Points on a hilly landscape, in no order, each with its height.
From any point a climber steps to the highest of the 4 points nearest to it. It stops when none of these is higher. Distance is the straight distance between rows; heights are no part of it.
<793>: [  1 -17  23  -9  -3  21  -1  -3   6   2  -7  -9  -1 -10 -11   6  12   4
  -2   4  -4   1 -16 -19   8  -6 -12   5  -9  -5 -14  -3   0  17 -11  -2
  -3  18  20   5  13   8  -2 -29   4 -12   6   1   1  14  12   7   6  11
  13   0  -5 -15  -5  13   8  -6   9]  height 641
<677>: [  2 -13  16  -5  -1  21  -5  -8   4   2 -11  -8   0  -8 -12   4   7   7
  -2   5   0   5 -16 -17  13  -3 -14   3 -10  -4 -10  -6  -1  16  -7  -1
   1  11  19   7  10   2  -2 -27   1 -14   4  -1   2   9  12   8   1  12
  12  -1  -6 -12  -3  16   8  -4  11]  height 499
<627>: [  3  -9   9  -3  -1  17  -6 -13   2  -2 -12  -4  -1  -5 -12  -2   4   6
  -8   9   3   5 -11 -14  15  -3 -16   4  -9  -5  -9  -7  -1  15  -5  -5
   6   7  19   6   8  -3  -1 -26  -2 -12   4   0   5   5   9   6  -2  12
   8   1  -7 -11  -1  16   7   0  14]  height 243
<463>: [ -1   6   4   4 -12 -10   9  21   9   0  13  -2  -2  -1   5   8   2   2
  15 -10 -16  -2   0  12 -14   6  26  -5   6   7  11   5   0  -7   5   0
 -17  -1 -20  -3   6  20 -12  10   0  10   2   6 -23   6  -2  -4   1  -7
   8  -4   8  -5   1 -14  -3 -12  -6]  height 505
<872>: [ -6  20  -8   4   1 -18  -5   4 -11   3  10   5  -3  10   7  -7  -4  -6
   0 -14 -11  -3  12  14 -13  -1   8  -8   8   1  15   0   1 -22  14  -2
  -3  -8 -22  -8  -9  -4   3  38 -10   8  -8   5  -1  -7  -5 -15  -5 -11
  -1  -7   2  14   4  -9  -4  -4 -11]  height 448
<935>: [ -1  -3  12  -6  -5  -1   8  10  13   1   6  -5   0  -4   0  10   5  -2
  10  -5  -9  -2  -3   2  -6  -2  17  -1   4   5   5  11  -1   1  -2   7
 -12   2  -1  -1   5  18  -9  -6   9   4   7   1 -10   7   4   5   4   2
   7  -3   6  -8   0  -6  -6  -4  -5]  height 557
<331>: [  4  -2 -14   5   3   1  -4 -14  -5  -2  -8   1   0   0   0  -9  -2   2
 -12  12  15   1   5  -2   9   6 -13   5   0  -2 -10  -8   2   5  -2  -1
  11  -5   6   4  -5 -18   6  -3  -5  -5  -4  -4  13  -5  -6   2  -1   3
  -9   5  -4   3   0   6   4   6   7]  height 588
<678>: [  0  -1 -20   5  10  -5  -1  -8  -9  -1  -6   7   1  -2   8 -10  -9   1
  -9   5  19   0   7   7  -3   6 -19   7   4   0  -4  -5   7  -2  -3  -2
  10 -12  -5   2 -11 -22  11  13  -7  -2  -8  -9  14 -10 -16  -3   3  -8
 -16   7  -5  13  -6  -2   3   7   2]  height 438
<239>: [ 2 10 -6  3  4 -7 -4 -7 -5  5  1  3  5  3  5 -3 -7 -3 -2  1  1 -1  2 -3
  1  1 -1  2  2 -1  3  1 -1 -4  4  1  6 -6 -1  1 -6 -5  3  7  1  6 -2 -1
  4 -5 -1 -1 -8 -2 -6  2 -4 12  2  0 -5  9  1]  height 553
<833>: [ -6  11 -13   7  14 -14  -2  -4 -15   8   6   9   0   1  11 -11  -7  -1
  -2  -3   6  -2   8  13 -13  -1  -7  -3   7   5   8   0   9 -15   6  -1
   3 -12 -20  -2 -13 -19  14  31  -8   7 -11   0  11 -11 -14  -8  -5 -12
 -11   2  -1  17  -1 -10  -2   2  -7]  height 500
<34>: [ -1  -6  13  -6   0  14   2  -6   3  -1  -7  -7   2  -5  -7   6   6   0
   3   4  -4  -3  -8 -15   7  -4  -6   4  -9   0  -3   2  -5  10  -5   1
   0   9  11  -1   6   5  -5 -20   6  -7   2   1   1   5   7   4   0   7
   5  -3   1  -7   1  10   3  -1   6]  height 728
<50>: [ -2 -12  24 -12 -12   9  11  10  11   6   7  -5  -5  -2 -11  11  15   1
   3   9  -5  -8  -9  -7  -4  -3  11   4  -1   5 -14  11  -6  10  -5   4
 -12  26  13  -1  14  23  -6 -26  19  -4   9   3  -5  20  11   4   3  11
  15  -1   5 -24   5   2   2  -4   0]  height 619
<345>: [  5  -5  -8   2   4  11  -6 -13  -4  -4 -13   1  -3  -2  -4  -7   1   6
 -14  13  14   4   1  -6  15   5 -15   3  -4  -3 -14 -11   2  11  -5  -1
  10  -1  16   8  -1 -15   9 -12  -7 -11  -3  -3  14  -3  -1   6   0   7
  -2   5  -5  -2   4  14   7   4   8]  height 477
<555>: [ -2   7  -2   2  -7 -12   4  16   4  -3  12   0   1   4   7   5  -3  -1
  11 -13 -15  -1   6  10  -9   2  19  -9   5   2  15   5  -2 -12   8   0
 -11  -7 -18  -5   1  13  -7  17  -5   8   0   3 -17  -1   0  -5  -4  -9
   4  -6   7   2   0 -11  -5  -6  -9]  height 360
<366>: [ -4 -11  23 -11  -9   9   9   7  10   4   3  -9  -3  -4 -10  10  13  -1
   2   3  -6  -7  -8  -9  -3  -5   8   4  -6   7 -11  11  -5  10  -6   4
  -9  19   9  -1  13  18  -8 -24  17  -6   7   3  -1  18   9   5   4  12
  10  -4   4 -19   3   0   1  -6   0]  height 675
<333>: [  4 -11   4  -1   1  18  -9 -15   0  -1 -15  -2   1  -6  -9  -3   4   9
 -10  11   9   5 -10 -14  20  -3 -17   3  -9  -5 -12 -10   1  16  -5  -5
   7   5  21   9   4  -9   4 -25  -4 -11   3  -1   8   1   8   8   1  12
   9   3 -10 -10   0  18   7   1  13]  height 260
<11>: [  0  -7  16  -6  -4   7   6   3   9  -2   0  -6   3  -4  -7  10   9  -2
   7   0  -8  -3  -6  -9   0  -4   6   2  -4   2  -1   8  -5   6  -6   7
  -6   9  11  -2   9  13  -9 -18  12  -4   7   2  -3  11   9   4   4   6
   3  -2   6 -11  -2  -1  -2  -4   0]  height 701
<764>: [  0  12  -2   1   0  -9   2   8   0   2  10   3   1   7   6   2  -2  -5
   9 -13 -11   1   7   6  -6  -1  13  -8   4  -1  15   3  -1 -13   8  -1
  -3  -5 -15  -4  -3   7  -3  20  -4  11   0   3 -12  -6   1  -6  -7  -7
   1  -4   2   7   4  -7  -4  -4  -9]  height 423
<403>: [ 2  7  1 -2  3 -6  0  0  3  2  4 -2  3  1  3  4 -2 -5  7 -4 -5  1  1 -4
 -1 -3  7 -3  0 -2  8  5 -3 -5  5  3  0 -1 -2 -2 -1  7 -4  5  1  6 -1  0
 -5 -2  4  3 -4 -2 -3  1  3  7  2 -3 -8  1 -3]  height 614
<319>: [-11  20 -10   9  -6 -20  -2  10  -7  -2  11   3  -1  15   8   0  -4  -6
   5 -17 -13  -3  13  18 -13   4  16 -11  10   0  17  -1   1 -20  19  -5
  -6  -5 -29 -11  -7   1  -7  40 -12  11  -7  10  -9  -7  -2 -20  -5 -14
   2  -7   3  14   2  -7   1  -6 -12]  height 415
<490>: [ 2  4  6 -4 -1  1  0  1  4 -1  3 -4  3 -1 -1  7  3 -7  4 -3 -5 -2 -1 -7
  1 -3  5  2 -2 -3  5  3 -3  0 -3  3 -1  0  4 -2  2  7 -5 -7  6  1  4  1
 -5  1  4  2 -2  2 -1 -2  3 -1  0  1 -5  2  0]  height 640
<175>: [  8  -9  -5   0   4  16 -10 -14  -3   0 -14   2  -1  -6  -8  -7  -1  10
 -17  13  18   8  -2  -7  19   2 -18   2  -4  -4 -15 -13   3  14  -6  -5
  12   2  22  12   0 -16  10 -14  -8 -11   3  -4  15  -6   2   8   2  12
   3   5  -7  -8   1  17   9   3  10]  height 369
<576>: [  4  -6 -23   4   9   3  -2  -7 -11  -5 -11   7   0  -1   3 -11  -6   3
 -15  10  21   2   7   6   2   6 -20   5   0  -1 -10  -9   4   4  -7  -1
  11 -12   1   5 -10 -26  12   6  -8  -6  -9 -12  16 -12 -15   0   6  -3
 -16   8  -5   9  -4   0   7   7   2]  height 134
<649>: [  6  -6 -17   3   7  11  -5  -9 -10  -5  -9   9   2  -1   2 -13  -3   3
 -18  11  22   5   7   1  12   6 -19   4  -1   0 -15 -10   2   6  -9  -2
  10  -8   7   5  -8 -24  11   0  -5 -10  -4  -9  17 -13 -11   2   5   2
 -11   5  -4   4  -2   6   9   6   5]  height 244
<204>: [  0  -1  12  -3 -12  -6   9  19  12   2   6  -4  -5  -2   1   9   8   0
  10  -4 -10  -4  -5   6  -7   0  24  -3   4   6   3  11  -3   2  -1   4
 -14   3  -5  -1  10  21  -9  -7  11   8   8   5 -17  12   6   7   1   2
   8  -4   6 -13  -1 -10  -5  -3  -6]  height 326
<94>: [  0   0  10  -4   1  10  -1  -6   3  -4  -4  -7   4  -3  -5   4   5  -2
   2   1  -5  -2  -5 -14   6  -3  -1   4  -5  -1   2   2  -6   7  -4   2
   2   7   9   0   6   5  -7 -17   6  -5   0   0   1   4   6   4  -3   6
   0  -1  -2   0   3   6   0   3   6]  height 722
<662>: [  0   0  11  -7  -2   7   3   0   7  -2   1  -4   1  -2  -2   9   6  -4
   6  -3 -10  -3  -3  -8   1  -4   5   1  -2  -1   3   7  -5   3  -4   5
  -4   5   6   0   6  10  -6 -14   9  -2   6   2  -3   4   5   3  -2   6
   0  -2   3  -4   0   1  -4   2  -2]  height 664
<159>: [ -5  14  -3   9 -12 -12   4  19   5  -1  13  -2  -4  10   9   6  -2  -2
  11 -14 -18  -4   8  14 -13   5  22  -9   5   3  16   2  -1 -15  10  -2
 -11  -6 -23  -6   1  14 -10  23  -9  10  -3   6 -22  -1  -2 -13  -2 -13
   6  -6   8   6   1 -11  -3 -11  -9]  height 338
<33>: [  8 -17   9  -1   3  20 -14 -15   7  -5 -21   0  -1  -6 -12  -1   2   7
 -11  14  11  15 -14 -12  19  -6 -24  -1 -11 -14 -17 -10   4  17  -8  -8
  12   7  37  12   6 -13  12 -31  -7 -16   9  -3  10   2  11  13  10  17
  16   8 -16 -18  -3  19  11   1  14]  height 464
<198>: [  5 -19  17  -9   1  23  -8 -10   6  -1 -15  -6  -3  -9 -11   6   6  10
  -5   5   3   7 -17 -17  12  -7 -19   3 -11  -8 -13  -6   1  20  -9  -4
   5  14  27   7  11   1   3 -34  -1 -16   5  -2   3  10  14  10   6  14
  14   2 -12 -17  -3  19   8  -4  13]  height 513
<807>: [  1  -1   0   1   1   7  -4 -12  -1  -3  -7  -4   2  -3  -4   0  -1   3
  -4   6   1  -3  -5 -14  10   0  -8   6  -6  -2  -3  -3  -3   6  -2  -1
   8   3   9   1   5  -3  -2 -14   1  -5   1   1   6   1   3   2  -3   6
  -2   1  -3  -1   2   9   1   5   8]  height 684
<837>: [  3  -7 -20   3  11   7  -2  -8  -9  -8 -11   5   2   0   3 -13  -4   3
 -15  11  24   6   7   6   8   5 -21   5  -1   0 -13 -10   4   5  -9  -1
  12 -11   4   8 -10 -26  10   5  -8 -10 -10 -13  16 -13 -14   1   8  -2
 -16   6  -2   7  -5   3   8   4   3]  height 31
<363>: [  5 -11 -24   3  14   8  -4  -4 -11 -12 -10   6   0   0   3 -12  -7   3
 -13   8  25   5   7   9   5   1 -23   3  -2  -3  -9 -12   3   3  -8  -1
  12 -16   2   3 -14 -31  10   6 -13  -9 -10 -13  18 -16 -19  -1   9  -4
 -20   7  -2  11  -9   0  12   5   2]  height 321
<312>: [  2  -1 -17   5   7   0  -1  -9  -7  -3  -7   5   3   1   5 -10  -4   1
 -11  11  17   0   6   4   5   6 -16   7   0  -1  -6  -6   4   2  -7  -1
  10  -7   0   4  -8 -18  11   3  -3  -2  -6  -5  16  -8 -11   0   0  -4
 -11   5  -6   9  -3   3   3   8   3]  height 488
<666>: [  1  12  -8   2   3 -12  -1   1  -5   4   9   4   2   3   6  -3  -6  -6
   8 -10  -7  -1   7   7  -6  -3   7  -6   4  -2  12   2   0 -16  12  -2
   0  -7 -12  -3  -2   2   1  22  -4  11  -2   4  -7  -5  -1  -4  -7  -6
   0  -3   4  11   3  -7  -8   0  -7]  height 512
<629>: [ -2  -6  14  -1 -15 -10  13  15  15   6   8  -3  -3  -2  -2  10   7   1
   9   2  -9  -5  -5   8  -6   3  26   0   3   9   0  15   0   2  -1   5
 -18  10  -7   0  10  26  -9 -10  14   6   8   6 -15  17   7   6   5   2
  13  -4   5 -17   3  -9  -6  -5  -4]  height 304
<77>: [ -2  14 -10   4   8 -16  -3  -2  -9   9   7   6   2   4   8  -8  -7  -6
  -1  -9  -4   0   8   5  -7  -2   1  -4   8   1   6   3   5 -14  10  -2
   5  -6 -14  -1  -7  -5   6  26  -4   9  -6   2   4  -6  -5  -8  -8  -8
  -3   0   1  15   2  -6  -8   2  -5]  height 552
<472>: [ 1  4  9 -5  0  1  3  4  9 -2  5 -4  0 -2  2  7  3 -5  7 -5 -9 -1  0 -4
 -3 -4 11  0 -1 -2  7  6 -5 -1  0  4 -6  1  2 -3  3 11 -5 -5  7  4  5  1
 -7  2  4  4  2  1  0 -1  5 -2  0 -4 -8 -1 -2]  height 625
<660>: [ -2 -12 -28   7  19   4  -5  -5 -17 -12  -9   9   0   3   4  -9 -12   2
  -9   2  24   7  10  15   2  -1 -30  -3  -1  -3   3 -12   8  -5  -7  -1
  18 -19   0   0 -22 -34  11  13 -13  -4 -10 -16  18 -21 -19  -8  12 -11
 -27   9  -2  20 -12  -7  11   6   4]  height 647
<329>: [ -6  16  -5   6  -8 -15   2  11  -3  -1  13   2  -2  11   7   1  -5  -5
   8 -15 -16  -1   9  15 -11   3  15  -8   5   2  16   1  -2 -19  13   0
  -7  -5 -25 -10  -3   6  -5  29 -11   9  -3   7 -15  -4   0 -14  -4 -13
   3  -5   7   9   3  -9  -3  -5  -9]  height 377
<782>: [ -2  -9  18  -5 -21 -10  13  15  14   7  10  -4  -6   0  -6  12   7   4
   8   5  -9  -4  -7   7  -8   4  27   0   2   6  -5  14   1   8  -1   3
 -14  17   3  -4  13  28  -8 -18  19   5  13   7 -15  20   9   8   4   6
  14  -3   2 -23   6  -8  -4  -4  -7]  height 324
<650>: [  1   5   3   0   2   3  -1  -8   0  -2  -2  -3   2   0   1   2   0  -4
   3  -1  -2   0   1 -10   4  -3   0   2  -3  -2   6   2  -3   1   0   0
   3   1   5   0   1   1  -2  -6   5   2   2   1   1  -1   4   2  -6   2
  -3   1   0   3   0   3  -4   7   2]  height 621
<657>: [  1   3  10  -6  -2  -1   5  12   9  -2   7  -3   0  -3   0   6   4  -4
   8  -5  -8  -2  -2   0  -4  -3  13  -5   2   3   5   7  -2  -1  -3   5
  -9   3  -2  -4   5  18  -8  -5   6   3   7   3 -11   5   4   4   1   0
   1  -4   7  -4   1  -6  -7  -2  -5]  height 613
<659>: [ -1  -9  18  -8 -18  -4  11  14  15   5   6  -6  -2   1  -7  12  11  -2
   8   3  -6  -6  -8   1  -6  -1  22   2   0   7  -6  16  -1   7  -5   7
 -14  17   6  -4   8  27  -9 -19  17   2  12   5  -9  19   8   6   6   7
  11  -3   4 -20   4  -6  -2  -4  -5]  height 382
<757>: [  0   7   5  -5  -2  -6   2   9   6  -2   8  -2   2  -2   4   7   2  -4
  10  -5 -12  -1   1   2  -2  -3  14  -6   5  -1   7   6  -2  -4   2   2
  -7  -3  -5  -2   1  13  -6   4   4   5   3   3 -11   3   4   2  -1  -1
   2  -4   6   2  -1  -6  -7  -2  -3]  height 595
<453>: [ -5   0 -18   7  15  -9  -2  -9 -15   2  -1  11   3   1  10 -13 -10   2
  -5   0  14   0   6  10  -6   4 -18   2   5   4   0  -6  10  -7  -2  -2
   7 -15 -12   2 -15 -23  15  20  -9   3 -10  -6  14 -12 -19  -3  -1 -14
 -18   7  -5  19  -8  -8   0   6  -2]  height 480
<251>: [ 0  5  6 -4  2 -2  1  1  5 -2  6 -2  2  1  1  5 -1 -2  7 -6 -8  1  1 -6
 -2 -4  9 -1 -2 -2  8  7 -2 -4  1  3 -3 -2  1 -3  2  9 -7 -1  5  5  1  1
 -9  2  4  1 -2  1 -1 -3  3  4  0 -2 -8  0 -4]  height 622
<937>: [ -6  18 -12   4   8 -17  -3   0 -13   9  10   9   1   7   9 -12  -8  -2
  -2 -10  -3  -2  10  14 -12  -2  -1  -6  11   5   8   0   6 -19  12  -3
  -3  -7 -21  -6 -13 -11   9  37  -9   5 -10   3   5 -11  -8 -10  -7 -12
  -5  -1   0  16   2  -8  -4  -1 -10]  height 458
<711>: [ -5  11   1   7 -10 -12   6  20   5  -1  14  -2  -3   5   7   6  -2  -2
  11 -12 -17  -1   4  13 -14   7  22  -7   6   5  12   1  -2 -13  11   1
 -13  -3 -22  -7   3  16  -9  17  -8   9   0   4 -21   1  -1 -10  -3 -12
   7  -6  10   4   3 -12  -4 -10  -7]  height 412
<428>: [ -7  18 -11   6   6 -18  -1   0 -15   7  11  10  -2  10   8  -8  -8  -4
   1 -11  -4  -1  12  13 -14   1   4  -7  11   2  11   2   4 -22  15  -4
  -3 -10 -26  -5 -11 -11   5  41  -8   7  -9   4   2 -12  -7 -14  -7 -13
  -3  -4   1  17   4 -10   0  -2 -13]  height 440
<758>: [  6  -8  -1   1   3  15  -5 -14  -1  -2 -13  -2  -1  -6  -9  -2   1   6
  -9  12   7   2  -6 -12  17   2 -16   5  -8  -4  -8  -9  -2  12  -3  -6
   7   4  16   7   3 -10   4 -19  -1 -11   3   0  10  -2   5   5  -2  10
   2   3  -5  -7   2  17   7   3  11]  height 45
<342>: [  1   1 -12   3   5   0  -2 -11  -5   1  -6   1   4   0   2  -8  -5   0
  -9   8  10  -1   4  -3   8   5  -8   6  -2  -3  -6  -5  -2   3   0  -3
  11  -5   3   2  -3 -13   6   1   0  -1  -4  -4  11  -5  -6   1  -3  -1
  -9   6  -4   9   1   4   0   8   6]  height 620
<670>: [ -2  -6  16  -8  -7   1   9   9  12   0   3  -6  -2  -3  -6   9  11  -2
   8  -1  -8  -5  -5  -3  -6  -4  13   2   0   3  -3  10  -3   4  -6   7
 -11  11   7  -1   9  19  -9 -15  14   0   7   3  -6  11   6   6   6   4
   6  -3   4 -12   1  -4  -3  -3  -4]  height 549
<533>: [  1   4  -6   1   3   1  -4 -12  -3   1  -7  -1   2   1  -2  -3  -3  -3
  -5   5   4  -1   0  -8   8   3  -7   6  -1  -1  -2  -2  -4   3   0   0
   9   0   5   2  -1  -8   2  -4   1   0  -3  -1   8  -4  -1   3  -6   4
  -6   3  -5   6   2   6  -2   9   5]  height 661
<467>: [  0  11  -9   1   7 -11  -5  -1  -7   7   4   5   3   2   6  -8  -7  -4
   0  -4   0  -2   6   1  -3   0   2  -2   5  -2   6   2   1 -10   8  -4
   7  -5  -9  -1  -7  -5   4  20  -3   7  -5   0   2  -5  -2  -4  -5  -5
  -4   0   0  10   2  -3  -5   5  -3]  height 577
<370>: [  7  -4 -14   6   7  12  -4  -9  -7  -4 -13   2  -1  -2  -1 -12  -2   5
 -14  13  20   5   3  -3  14   5 -17   5  -2  -2 -14 -10   1  11  -6  -2
   8  -6  11   5  -4 -18   8  -4  -7  -9  -5  -6  16  -6  -7   4   2   4
  -8   5  -6   0   2   9   8   6   6]  height 520
<704>: [  0  -6  18 -10  -2  13   2   0   7  -1  -1  -7  -1  -5  -7   9   9  -1
   3   3  -8  -3 -11 -13   3  -4  -1   6  -5  -1  -4   2  -6  11  -7   5
  -5  12  12  -1   8   9  -8 -22  10  -8   4   1   0  11   6   4   3   9
   7  -2   5 -13   0   7   0  -3   5]  height 734
<12>: [ 0 10 -6 -1  5 -8 -2 -3 -4  4  3  0  6  3  6 -1 -8 -8  2 -4 -3  1  4 -3
 -1  0  3  1  3 -3  7  3 -1 -7  8  0  4 -4 -3 -2 -5 -1  2 11 -1  8 -2  0
  0 -4  1 -1 -8 -1 -4 -1  0  9  2 -2 -7  6 -1]  height 596
<771>: [ -1 -10  19  -7 -14   4  11  10  12   1   4  -5  -2  -1 -10  11  11  -1
   5   4  -6  -6  -7  -3  -6  -2  16   1  -2   8  -7  14  -3   6  -8   7
 -13  17   9  -4  10  22  -6 -22  18  -1   9   4  -6  18   9   5   6  10
   9  -2   6 -21   4  -4  -2  -4  -2]  height 506
<646>: [ 0  8  3 -2  2 -3  0 -1  2 -2  1 -1  3  0  2  4 -1 -5  5 -3 -4 -1  0 -7
  3  0  6 -1 -1 -4  6  3 -5  0  2  3  2 -2  3 -1  0  6 -6  1  4  3  1  1
 -3 -3  3  0 -5 -1 -2  0  2  6  0  1 -5  2  1]  height 606
<466>: [  2  -3  11  -5  -1   2   5   5   9  -2   4  -6   1  -1  -2  10   4  -5
   8  -2  -7  -2  -1  -6  -2  -5   9   1  -3   1   4   7  -3   1  -3   5
  -7   3   4  -3   3  13  -8 -12  10   0   6   2  -5   5   6   3   1   4
   3  -2   7  -7   0  -2  -6  -1  -2]  height 644
<701>: [  3  -2  -2  -2   1  10  -8 -13  -4   0 -13  -4   0  -1  -4  -3   0   4
  -8  11   6   0  -3 -11  12   3 -12   5  -7  -2  -8  -6  -1   9  -3  -3
   7   2  12   6   3  -9   2 -13  -3  -9   1   1  11  -3   4   5  -3   9
  -1   2  -4  -3   1  15   4   7   9]  height 688
<113>: [  2   4   8  -4  -7  -6   6  14   8  -2  10  -2  -1  -1   3   5   0  -3
  11  -7 -11   2  -1   5  -7  -1  19  -4   2   2   7   5  -3  -7   2   3
  -8  -2  -6  -2   4  17  -8   4   3   7   5   4 -15   2   3   0  -1  -1
   5  -6   7  -2   0  -9  -7  -5  -7]  height 559
<97>: [  3   0  -8   4   0   6  -5 -14  -5   1 -10  -2   2   1   0  -5  -2   2
  -8   8   9   0   0  -7  11   4 -11   7  -3  -2  -7  -5  -2   7  -2  -3
  10  -2   6   3   0 -12   4  -7  -1  -3  -3   0  10  -2  -1   1  -5   6
  -6   2  -5   1   2   8   2   7   8]  height 626
<741>: [ -4 -11  20  -2 -26  -9  10  11  16   9  10  -5  -6   2 -11  11  10   2
   9   5 -11  -4 -10   7  -7   4  30   2   3   8  -7  14  -2   8   0   4
 -15  26   3  -5  16  32  -5 -21  21   6  15   9 -17  24  12   5   4   8
  17  -2   1 -27   8  -6   0  -3  -5]  height 289
<814>: [  1 -10  12  -6   1  18  -4 -11   4   0 -12  -6   0  -7 -10   2   7   7
  -3   6   0   2 -13 -16  11  -4 -12   3 -11  -6  -5  -6  -3  15  -5  -4
   5  10  18   3   9   2  -1 -26  -1 -10   3  -2   1   6   8   7  -1  11
   6  -1  -6 -12  -1  15   4  -1  11]  height 532
<861>: [  1   3   6   1 -11  -9  10  20   9   0  12  -4  -2   0   1   6   2   0
  12  -7 -11  -1  -1  10 -10   4  26  -6   4   8   7   9   1  -5   3   3
 -15   0 -15  -2   7  23 -11   4   4   7   5   4 -20   7   2   0  -1  -4
   9  -6   8  -6   2 -11  -6  -8  -4]  height 788
<325>: [ -2  -8 -24   7  18  -2  -5  -7 -15  -7  -8  11   2   2   6 -10 -10   3
 -10   1  22   4   7  13  -4   1 -26   0   2   0   2 -12   9  -7  -5  -3
  13 -22  -8  -2 -20 -30  14  17 -13   0 -12 -13  16 -18 -19  -7   7 -13
 -25   9  -5  18 -13  -6   8   6   1]  height 437
<106>: [  0 -11  20  -8  -3  16   3  -2   7   2  -4  -9   1  -5 -10   7  12   1
   2   3  -6  -4 -11 -16   3  -6  -6   4  -8   1 -10   2  -9  13  -8   0
  -4  15  14   1  12  11  -7 -25  10  -9   5   2   0  13   9   6   1  10
   8   0   1 -12  -1   8   2  -4   6]  height 729
<684>: [  1   7   3   1  -9  -8   5  14   5  -1  13  -2   1   0   4   8  -2  -1
  10 -10 -13  -3   4  10 -10   0  21  -7   4   2  12   4  -3  -8   6   2
 -10  -2 -14  -2   5  15 -10  10  -1   9   0   2 -18  -1   4  -4   0  -6
   4  -4   8  -1   2 -10  -8  -7  -6]  height 465
<10>: [ -1  -5  15  -6 -14  -4  10  13  12   2   8  -3  -4  -3  -3  10   8  -1
  11  -1  -7  -4  -4   3  -8   2  23   0   3   5   0  11  -2   5  -4   5
 -13   9   0  -2   9  24  -8 -13  13   3   9   6 -10  11   7   4   4   3
  10  -5   7 -14   3  -8  -5  -4  -6]  height 405
<107>: [ -3   9  -2   0  -5 -10   2  11   4   1  10   1   2   3   5   3  -3  -3
  10 -13 -15   0   3   6  -7   0  17  -8   4  -1  12   2  -2 -12   9   1
  -6  -5 -14  -1   1  15  -6  15  -3   8   1   3 -17  -1   2  -8  -4  -7
   3  -4   6   4   2 -10  -7  -5  -8]  height 375
<332>: [  5 -14  12  -5   0  20  -8 -12   1  -1 -14  -2  -2  -9 -10   0   4  11
  -7   9   6   8 -12 -16  17  -5 -16   3 -10  -7 -12 -11   2  17  -7  -8
   6  10  24   7   6  -6   4 -27  -6 -11   6  -4   8   4  10  10   4  12
  11   4 -12 -14  -4  21  10  -2  14]  height 456
<895>: [  1   6 -12   5   8  -7  -3  -8  -8   4  -1   4   3   1   5  -8  -7  -2
  -6   4   9  -3   5  -2   1   4  -8   6   3  -1  -2   0   3  -3   4  -1
  10  -7  -2   1  -6 -10   8   9  -3   2  -6  -3  11  -6  -8  -2  -5  -2
 -10   5  -7  12   2   1  -1  10   1]  height 584
<854>: [ -6  18  -4  11 -11 -18   4  16   1  -2  15   4  -2  13   8   2  -4  -4
  10 -15 -17  -3   8  17 -13   5  19  -9   6   2  19   0  -3 -20  16  -2
  -9  -4 -30  -8  -4  10 -10  32 -11  14  -5   8 -16  -1  -3 -20  -1 -14
   4  -8   7  10   3 -12  -2 -12  -9]  height 391
<191>: [ -3  15  -8   3   1 -16  -3   2  -6   5  10   4  -1   7   6  -5  -4  -6
   3 -11  -7   3   9   7  -8   0   6  -6   6  -1  10   2   2 -16  10  -3
   3  -7 -16  -4  -5  -3   3  29  -6  11  -6   2  -3  -7  -2  -8  -7  -9
  -1  -4   2  11   3  -7  -4   0 -11]  height 504
<821>: [  8  -8 -14   3   7  14  -6 -10  -6  -5 -16   6  -1  -3  -3 -11  -1   6
 -18  16  23   7   3  -1  14   5 -20   1   0  -4 -19 -12   2  10  -9  -2
   9  -4  16  10  -6 -23  11  -5  -8 -13  -2  -6  18  -7  -8   7   4   7
  -6   4  -5  -4   3  13   9   4   6]  height 475
<724>: [  0  11 -11   3   8 -14  -2  -6 -13  12   5   8   3   2   8  -7  -6  -4
  -1  -5   4  -2   8   4  -6   2   0  -1   6   0   3   1   7 -11   8  -4
   4  -5 -11  -1 -10 -10  10  25  -3   7  -8   0   5  -8  -6  -2  -7  -9
  -5   0  -2  15   0  -5  -6   5  -5]  height 554
<516>: [  6 -19  15  -4   0  23  -9 -15   6  -5 -19  -3   0  -8 -12  -1   1  11
  -7  10   9  13 -19 -15  19  -9 -22   1 -10  -9 -18  -7   3  18  -8  -8
   7  11  32  12  10  -7   5 -33  -4 -13   9  -4   6   6  13  12  10  16
  17   5 -13 -17  -4  20  11  -2  14]  height 470
<402>: [ -2 -10 -26   9  21   0  -8  -3 -19 -10  -7  12  -1   4   7 -13 -14   5
  -8  -1  22   6   8  13  -3  -5 -30  -2   0  -1   6 -13   7  -7  -3  -2
  17 -23  -5  -1 -22 -35  12  19 -12  -1 -12 -13  16 -23 -20  -8   8 -11
 -28  10  -4  21 -12 -10  10   7   2]  height 459
<630>: [-13  22  -6  17 -12 -21   0  14  -2  -4  13   5  -4  16   9   1  -6  -4
   8 -18 -13  -6  14  20 -16   3  19  -7   9   1  21  -1  -1 -23  19  -2
 -10  -7 -35 -11  -7   3 -12  39 -10  14  -5  11 -13  -2  -7 -23  -4 -17
   2  -6   2  15   3 -12   0 -10 -12]  height 398
<98>: [ -5  -6 -22   8  20  -5  -3  -5 -17  -6  -5  11   0  -2  11 -12 -11   4
  -4  -1  21   3   8  14  -6  -1 -28   0   2   3   4 -12   8  -6  -2   0
  12 -20 -12  -2 -19 -28  15  21 -12   0 -12 -13  14 -16 -19  -8   6 -15
 -23   7  -4  19 -11  -9   5   7   1]  height 447
<207>: [ -1   8 -17   5  12 -12  -5  -6 -14   7   2   7   1   2   9 -11  -9  -1
  -6  -2   7  -1   4   6  -7   1  -8   2   7   2   4   0   6  -9   7  -1
   7 -11 -10   0 -11 -16  12  23  -1   8  -8  -4   8  -8 -10  -3  -7 -10
 -11   4  -4  17  -3  -8  -3   5  -3]  height 521
<127>: [ -4 -10  19 -12  -5  14   6   4   8   3   0  -9  -1  -5 -10  10  14  -1
   1   5  -9  -5 -10 -12   0  -4   2   4  -6   1  -9   6  -7   9  -9   6
  -8  17  14  -1  13  14  -7 -26  12  -7   5   2   0  14   8   7   4   9
  13  -2   4 -14   1   5   1  -5   2]  height 723

For each start below, name the point where the climber stops.
<555> | <861>
<646> | <704>
<677> | <704>
<821> | <701>
<659> | <704>

Call two points neighbours if one is among the 4 nearest of the other. Go from one point of each pair to the other, from neighbour to neighbour, staying as high as possible. Name the lowest point that can't be avoided.
<701> and <861> | <113>
<660> and <861> | <98>
<704> and <701> | <807>
